A landscape with many peaks, sampled at points; each row gives a point and its height.
From any point a climber takes the steepest step (rise divided by distance) to one of its 2 nearest points. It stops when none of these is higher. Distance is the straight distance between rows; heights are no part of it.
Beb h=307: [ 96 142  67 109  98 129 122 124 147 165 169  88 136  98 152 131 124 137
 117 107 152]
tomor h=52: [205 123 130 159 109 129 169 165 144 117  68 193 142 129 137  98 159 133
 132  98 101]
Fov h=654: [108 110 191 118 117 129 129 145  76 164 198  32 107 163  92 164 113 136
  44 124 100]
geleg h=37: [186 128 107 164 137 139 157 176 155  87  80 205 122 125 125  92 164 114
 137 105 126]
sir h=299: [191 215 157 163 126 155 142  96 121 107 126 109 121 151 166 109 119 137
 125 135  95]
Zatol h=678: [103 102  74  84 172 126 105 129 124 126 116 197 103 102 103 141 135 126
 185 128 141]
lopit h=179: [130 112  77 124 136 127 135 117 156 128 130 134 130 105 143 128 113 125
 132 115 153]
Mitu h=548: [ 94 154 174 123 164 142 120 121 105 135 114  88 146 164  91 152 142 140
 138 154 136]
zimob h=390: [110 126 176 123 130 149 153 112 127 154  99  86 157 128 123 140 142 171
 121 133 154]
merok h=433: [144 156 190 141 123 135 149  97 140 130  77 115 148 138 128 127 152 167
 134 132 132]
fana h=429: [115  65 160  93 101 137 140 114 135 159 116 102 138 101 109 156 104 168
  78 112 154]
Vuk h=205: [164 115 123 153 128 120 154 131 166 109  75 178 121 112 115 128 145 144
 148 123 140]
Galo h=672: [ 82  95 156  87 156 134 135 150 107 169 109  66 127 134  82 171 139 146
 118 135 155]
dotep h=497: [ 96  78 112 100  91 152  94 123 120 161 125 133 152 102 145 131  99 154
  97 116 136]
Liku h=727: [125 123 196 106 134 112 130 134  80 159 156  33 117 181  82 159 127 127
  79 144 115]
Tuzo h=578: [100 105  78  90 112 154  93 126 132 176 152 129 144  92 165 113 115 138
 122 121 116]
tepek h=680: [130 110  74  92 138 135 120 135 138 117 110 236 105  85 140 138 107  79
 155 120 130]
gepo h=470: [129 177 155 156 152 151 161 110 145 107  92 130 139 145 123 124 155 159
 152 138 131]
musu h=224: [167 143 110 158 144 132 159 125 167 100  99 147 132 123 153 114 152 126
 124 111 125]
Bared h=600: [174 104  85 134 114 120 170 160 151 102  96 224  98  99 156 124 134  90
 146 100 157]
Keb h=374: [ 73 134 102 101  98 153 123 126 128 179 166  89 135  86 120 146 124 152
 106 109 139]
Gom h=687: [181 161 101 195 184 133 143 123 127  95 126 145 110 162 145 120 126 112
 155 115  89]
bafo h=660: [ 76  96 109  67 142 138 109 133 128 171 116 110 126 105 104 155 121 132
 118 124 141]
rus h=621: [ 90  97 148 107 158 124 116 143 121 132 114 110 116 150  70 153 141 145
 142 135 159]
Pefi h=635: [117 128  58 113 131 152  99 132 142 163 145 154 124  98 176 103 120 116
 145 108 102]
dumu h=620: [129 145 135 144 154  90 125 129 149  91 150 131 109 156 113  95 140  95
 153 126 125]
fide h=695: [118 114  59 112 182 131 114 150 132 108 136 224  86  96 128 134 129  95
 177 114 128]
pogab h=196: [144 118 140 118  94  93 124 125 159 120 175  84 124 131 135 108 124 128
  86 120 136]
nas h=551: [123  91  84 140 132 139 141 118 141 127  53 201 143  90 130 137 131 133
 170 131 141]
gim h=140: [172 140 163 137  78 131 125 126 159 130 117 113 138 120 158  99 138 168
  99 107 122]
Furi h=219: [ 78 162 160 112  94  99 140 119  57 161 222  36 140 151  97 152 118 108
 101 166  85]
sav h=162: [152 130  80 134 112 146 153 138 162 131 108 152 140  92 174 118 113 118
 132 106 138]
tiken h=679: [117 159  66 126 134 142 113 159 145 132 154 137 120 120 159  97 122 101
 138 110  79]
Mag h=750: [ 82 139 124  93 140 133 129 128 120 159 129  75 144 122 106 152 139 131
 128 138 150]
Zenuv h=699: [169  84 190 142 118  94  96 127 132 123 115 144 122 149 136  93 130 148
 109 119 138]
Popu h=193: [137 103 110 122 146 113 135 107 160 112  96 161 119 108 124 142 133 133
 155 125 162]
vedos h=736: [134 144 109 141 137 138 111 162 156 119 117 152 142 131 148  91 139 111
 135 110 101]
Kab h=740: [160 129  75 178 185 131 142 140 131  99 124 174 116 144 150 110 138  99
 172 113 117]
tar h=554: [ 99  59 135  38 126 125 127 120 129 140 107 162 125 100 106 169  80 122
 107 111 157]
rak h=579: [122 132  75 143 175 103 109 126 124 123 142 127 110 141 139 104 132  99
 174 137 115]
Fis h=438: [148 187 198 139  93 146 113 108 102 127 135  90 141 167 150 113 120 150
 100 158 108]
bunin h=284: [103 174 163 140  65  93 120 125  71 125 221  45 138 147 115 145  98 112
 104 161  89]
pude h=221: [136 149  98 151  94  81 123 127 145 106 187  73 128 135 156 103 125 120
 114 129 125]
dav h=581: [108 134 140 135 165 120 113 132 135 114 116 117 116 142 103 133 144 138
 157 128 152]
gir h=503: [119 179 187 141 154 145 147 101 118 105 111 103 122 162 107 135 161 145
 148 156 142]
roz h=421: [119 222 156 137  75 151 126 100  75 128 196  63 132 146 142 140 109 117
 118 167 109]
lidud h=364: [147 196 158 150 120 147 114 102 106 124 125  99 138 160 148 117 123 116
 130 155 109]
gebe h=173: [161 150 149 139  87 120 138 106 152 118 157  81 129 132 154  94 129 148
 108 118 133]
zipez h=663: [133  70 117 128 125 139  98 158 129 123  86 220 142 110 115 127 140 129
 148 132 137]
rovif h=614: [175 113  64 138 143 134 144 178 150 110 110 198 105 116 154 107 125  80
 136 101 127]
luz h=253: [172 177 132 159 125 139 162 106 153 112 124 114 132 140 163 104 136 133
 133 133 116]
gavid h=103: [168 114 160 148  87 137 148 147 164 122  80 151 140 108 149 100 144 160
 103 109 116]
vamuf h=616: [138  63 146 161 117 132 120 132 129 112  65 206 146 105 103 142 141 148
 139 138 128]
tud h=637: [137 193 106 170 146 128 151  85  86 119 182  81 119 171 152 134  96  81
 155 158  94]
banul h=517: [173 104  65 158 174 140 173 141 152  95  94 202 105 104 145 146 129 110
 172  90 135]
pifur h=570: [146 113 122 162 148 139 110 185 136 105  97 213 126 148 110 118 161 125
 161 125 124]
lil h=577: [112 116  68 126 166 151 145 115 133 142  87 180 126 102 137 140 124 122
 168 128 129]
Tomuf h=580: [122 152 156 137 123  79 121 128 143  76 165 100 116 149 126 100 125  96
 125 136 100]
magip h=158: [ 69 139 141  99 113 113 120 143  77 173 188  38 130 156  95 140 123 101
 105 145  88]
kazib h=602: [108 115  46 106 161 155 119 128 134 148 120 163 110  91 151 115 113 107
 174 115 123]
bubi h=652: [ 92  95 101  66 158 108  90 136 119 139 119 164 114 103  92 150 110 122
 149 126 158]
pon h=342: [131 195 175 144  61 110 119  99  81 115 208  56 128 139 135 134 102 141
  88 157 109]
kupef h=404: [113 210 138 147 112 131 132 110 116 130 166  50 134 141 151 122 129 131
 122 126 118]
fitag h=516: [147 160 218 129 105 143 114 101  96 139 154  64 134 154 129 131 121 159
  83 133 128]
zite h=73: [179  86 166 158  98 132 144 141 147 121  57 194 142 116 135  99 152 145
 134 110 118]
Kavur h=754: [151  76 180 143 131 115  98 139 143 101  96 174 114 138 105 113 144 146
 117 110 139]
dag h=411: [126 104 123 122  92 151 128 121 155 156 104 132 166 105 155 126 125 158
  97 124 138]
gati h=530: [145 104  68 151 157 134 143 149 146 112  80 228 108  85 123 139 141 123
 178 119 131]
nid h=532: [105 186 172 127  97  94 133 115 128  98 173  76 129 155 122 115 116 108
 109 144 108]
Popo h=259: [116 155  84 133 101 109 135 124 132 137 206  66 136 107 150 132 128 128
 106 113 126]
ginog h=662: [132  88  82  67 118 125 107 127 131 145 116 213 126  89 155 130  96  85
 143 133 149]
Gogi h=583: [179  94 110 121 105 129 148 171 132  98  82 252 122  89 124 133 129 108
 140 118 152]
Mape h=624: [153 157  96 170 190 124 134 104 127 112 147 104 114 164 143 112 131  96
 169 137 115]
rifi h=601: [106 152 172 114 146 109 120 129 114 135 143  60 130 165  99 134 130 119
 120 151 131]
tola h=606: [159 144 140 172 145 121 117 159 134  93  89 176 144 147 108 118 167 155
 157 137 128]
mil h=713: [142 119  62 158 196 138 119 152 129 106 138 212  99 135 123 116 147 107
 182 119 107]
Kosig h=354: [109 125 119 121 116 159 141 107 141 164 100 100 154 117 132 133 123 161
 124 142 153]
diz h=178: [136  87 135 106 109  99  96 142 148 124 135 116 128 136 135 112 122 127
 105 130 146]
kule h=490: [116  61 145  73 103 140 123 124 160 135 114 146 129  94 123 163  99 147
  83  99 152]
gepif h=705: [121  61 153 133 147 118  79 159 132 105 106 193 119 134 100 129 142 130
 136 135 144]
Noz h=555: [124 111  89 138 170 122  91 128 121 124 110 169 127 139 131 123 138 119
 167 137 130]
Renad h=647: [ 73 144 116  95 142 137 135 141  88 194 165  46 148 128 120 155 141 134
 117 139 146]
bedur h=667: [142 165 154 160 146 122 112 142 143  93 105 148 136 154 136  99 145 124
 129 134 111]
fona h=479: [122 185 112 148 136 137 129 116 144 127 158  86 148 138 160 112 122 115
 124 121 116]
Pep h=535: [ 87 171  89 110 125 124 132 129  89 169 190  51 125 133 121 141 135 106
 129 133 124]
poros h=768: [ 98 177 117 142 144  98 131 100  90 123 183  71 131 162 122 122 111  84
 150 159  94]
Boso h=644: [136 100 185 138 141 102 104 115 126 125 125 114 133 164 108 120 139 147
 117 131 137]
Von h=582: [147 125 219 131 128 115 120 107 120 133 137  93 115 162 120 111 130 160
  88 136 124]
vemi h=612: [ 96  84 120  61 136 130 110 127 123 134  98 198 127  77  90 168  92 129
 141 127 160]
suk h=573: [ 92 109 176 112 108 140 119 135 104 158 184  34 132 138 110 150 114 150
  67 118 121]
kudil h=473: [114  54 186 125 130 143 127 117 129 136  79 146 121 131 103 147 129 163
  98 126 135]
bolol h=474: [ 78 118 142  98  97 142 115 141 124 147 176  68 135 112 114 150 121 159
  83 110 142]
rem h=543: [116 154 119 133 154 129 130 106 139 125 127  90 128 133 132 131 130 121
 150 141 128]
puf h=569: [123  50 130 143 125 122 125 103 115 136  55 175 144 116  89 149 133 161
 139 144 153]
latig h=435: [ 86 203  96 136 113 131 142 109  88 145 202  66 131 131 154 146 124 127
 124 140 111]
pofu h=553: [186  69 144 140  90 128 150 149 132 102  56 251 122  72 112 137 147 126
 125 122 141]
fafol h=661: [108 159 170  99 132  99 142 140  81 150 166  34 133 168  82 158 124 109
 113 167 135]
Tuz h=148: [154  99 108 100  97 138 126 134 166 128  92 185 136  95 160 113 119 118
 112 111 141]
fedeg h=640: [153 143  52 137 146 145 143 160 149 119 136 161 116 130 171 101 124  86
 141  88  92]
Dopob h=526: [106  85 169 129 138 124 123 114 113 139  72 131 147 129  94 146 136 170
 131 150 163]
beki h=527: [129 229 114 152 105 144 153  81  86 120 192  76 127 148 153 141  94 104
 135 169 101]
depuv h=415: [113  26 179 108 120 147 154 100 113 152  88 124 112 119 100 162 104 176
  66 112 149]
togi h=163: [166  83 137 117  92 111 126 146 166 108 124 153 137 117 154 105 127 121
  98 117 146]
gop h=668: [109 168 125 149 160  85 128 103 116  90 161  97 111 169 108 115 133  84
 171 153 110]
zuvi h=464: [102 169 165 121  95 128 136 117 136 119 165  54 141 137 134 128 127 150
  97 131 128]

For each start below, name the point where the climber stops.
sav -> Kavur
lidud -> Kavur
zimob -> Liku
pude -> Liku
Furi -> poros
depuv -> Kavur

Call two points neighbours if one is among the 2 nearest of the other. Go from one point of each pair to the other, from neighbour to neighbour, staying as high as possible. Name the lowest point that can't be avoided.
vedos and poros -> kupef
fide and Mag -> bubi
fide and Liku -> Kosig
fide and vedos -> Noz
